Each row is a point on a landscape with many valleys, with its height.
A ball rolls from a point to the lowest of its 3 nearest points, and stops where none of them is lower. Distance is the straight distance between rows; heights are no part of it.
K_513 h=46.0: [28 -8 18 -9  5 -4  1  2 36]
K_216 h=48.7: [  3  25  -4 -22  21 -39 -46 -29  63]
K_619 h=4.1: [ 10 -16  -2   8  -2   6  23   5 -16]
K_611 h=53.4: [-26  42 -25 -24   7 -47 -51 -22  48]
K_299 h=10.3: [ 11   0 -17   3  -3  -7  -5   4 -10]
K_267 h=19.3: [-19  10 -33   0 -21   3 -24  10 -46]
K_44 h=14.0: [ 10  14 -14   0  -3 -20 -24  -5   8]
K_205 h=48.5: [  6  24  -5 -18  14 -39 -44 -24  53]
K_992 h=12.7: [ -9 -10 -19   8 -12   8  10   5 -57]
K_338 h=15.0: [-11 -22   0  16  -7  15  40   1 -58]
K_991 h=14.6: [-17 -22  -4  15  -9  15  34   3 -66]
K_353 h=5.4: [ 19 -17  49  -1  21  39  47  15  26]
K_947 h=13.5: [-15 -15 -15  10 -15  12  18   8 -65]
K_678 h=37.9: [ 16  13  -4  -8   8 -26 -30 -11  35]
K_617 h=45.7: [ 31   1  22 -18  13 -19 -18  -6  56]
K_243 h=12.2: [ 16 -10  -4   5  -2  -1  11   4  -5]
K_819 h=11.9: [ -2 -11 -16   8  -9   6  12   7 -45]
K_815 h=4.7: [ 21 -10  63  -5  27  46  47  17  32]
K_968 h=29.2: [-62  31 -49  -3 -43  -1 -61   6 -18]
K_856 h=10.7: [ -3  -1 -22   3 -11   0  -4   5 -37]
K_950 h=4.8: [ 30 -11  49 -17  16  19  29  16  47]
K_3 h=5.6: [ 29 -14  42 -12  12  15  25  11  44]
K_626 h=29.3: [-34  15 -41   2 -29   7 -39   8 -43]
K_365 h=13.3: [ -4  26 -24  -2  -6 -23 -37  -5   4]
K_560 h=7.7: [ 11 -18   3   7   1   7  26   6  -7]
K_928 h=46.2: [ 23   9  12 -20  13 -28 -33 -18  61]
K_562 h=12.3: [-12   9 -27   3 -15  -2 -20   5 -35]
K_501 h=13.2: [  6 -24   9  13   3  17  38   4 -17]
K_832 h=10.8: [ -6  19 -29   0 -10 -12 -28   3 -16]
K_720 h=13.7: [  1 -12 -11   9  -5   4  14   7 -37]
K_161 h=35.5: [-26  35 -33  -5 -15 -18 -51  -3   0]
K_959 h=20.3: [-15 -30  12  22   0  22  51  -2 -54]
K_66 h=46.9: [ 13  18  -3 -15  12 -33 -38 -16  47]
K_608 h=45.8: [ 30  -6  20 -13   8 -11  -5   0  46]
K_873 h=54.6: [-28  40 -29 -12  -6 -33 -54  -9  21]
K_741 h=52.0: [-17  38 -23 -14   2 -37 -51 -17  32]
K_310 h=19.8: [ 23 -19  25  -2   7  12  29   8  22]
K_248 h=65.4: [-17 -31  30  33   7  35  63 -10 -49]
K_834 h=37.7: [-45  41 -38  -9 -25 -18 -57  -1   0]
K_420 h=11.6: [ -9  25 -27  -1 -13 -14 -35   1 -10]
K_213 h=49.3: [ -2  30 -11 -16  11 -38 -46 -20  45]
K_549 h=9.1: [  5  -4 -15   5  -6  -4   0   5 -22]
K_976 h=13.4: [ 26  -5  67 -17  31  39  43  22  43]
K_150 h=24.3: [ 23 -13   8   2   3   0  13   6  14]
K_733 h=3.6: [ 25 -10  58 -14  24  30  35  18  44]
K_69 h=54.0: [-11 -33  42  31  11  45  62  -9 -33]
K_110 h=4.5: [  3  24 -18  -3   2 -28 -35  -9  18]
K_246 h=26.1: [-28  19 -37  -1 -24  -1 -39   8 -35]
K_942 h=37.1: [ -6 -30  36  25  14  42  58  -3 -22]
K_958 h=16.8: [ 18 -11   2   4   1  -2  12   4   5]
K_825 h=17.2: [  8 -26  34  13  12  35  51   5   3]
K_605 h=35.9: [-18  -3 -27   3 -21   5  -9   8 -60]
K_855 h=29.0: [-52  25 -46  -1 -39   3 -54   7 -29]
K_884 h=16.5: [ -5 -19  -5  12  -5  10  30   5 -46]
K_736 h=10.4: [ 19 -19  11   4   3   9  30   5   5]
K_378 h=17.1: [  0 -26  17  16   4  24  48   2 -23]
K_171 h=45.4: [ 23   6   8 -14   9 -23 -26 -10  46]
K_978 h=28.3: [-40  29 -40  -3 -27  -8 -52   3 -17]
K_499 h=13.0: [  7 -26  24  12   9  27  46   4  -4]
K_810 h=12.0: [ 13 -24  16   8   6  18  36   6  -2]
K_11 h=45.9: [ 34  -7  33 -18  12  -2   4   5  51]
K_869 h=24.7: [ -2 -29  26  19   8  34  53   1 -20]
K_533 h=16.6: [ -8 -24   3  16  -4  16  42   1 -48]
K_274 h=20.8: [ 20   4  -6  -2   1 -16 -12  -1  15]
K_319 h=55.6: [ -7 -31  24  25   3  30  57  -4 -37]
K_34 h=18.8: [ 17 -22  29   4  10  23  36   9  15]
K_660 h=10.5: [  2   9 -22   3  -6  -9 -17   3 -17]
K_252 h=53.5: [-17  36 -18 -30  21 -50 -53 -31  67]
K_996 h=52.9: [-24  43 -27 -15   0 -40 -54 -15  33]
K_35 h=12.1: [ 18  10  -3  -5   2 -23 -21  -6  24]

Write out the way that a ball takes from each point below.
K_819 => K_856 > K_549
K_171 => K_678 > K_35
K_958 => K_560 > K_619
K_216 => K_66 > K_678 > K_35
K_213 => K_66 > K_678 > K_35
K_310 => K_736 > K_560 > K_619
K_959 => K_338 > K_991 > K_947 > K_819 > K_856 > K_549
K_499 => K_810 > K_736 > K_560 > K_619

Two balls start at each pair of points below. Name the first point that both come to, or write none.
K_513 and K_928 => none
K_205 and K_617 => K_678
K_825 and K_942 => K_499
K_319 and K_501 => K_560
K_992 and K_832 => K_549

For each start below, name the point where the ball stops.
K_34 => K_619
K_252 => K_35
K_562 => K_549
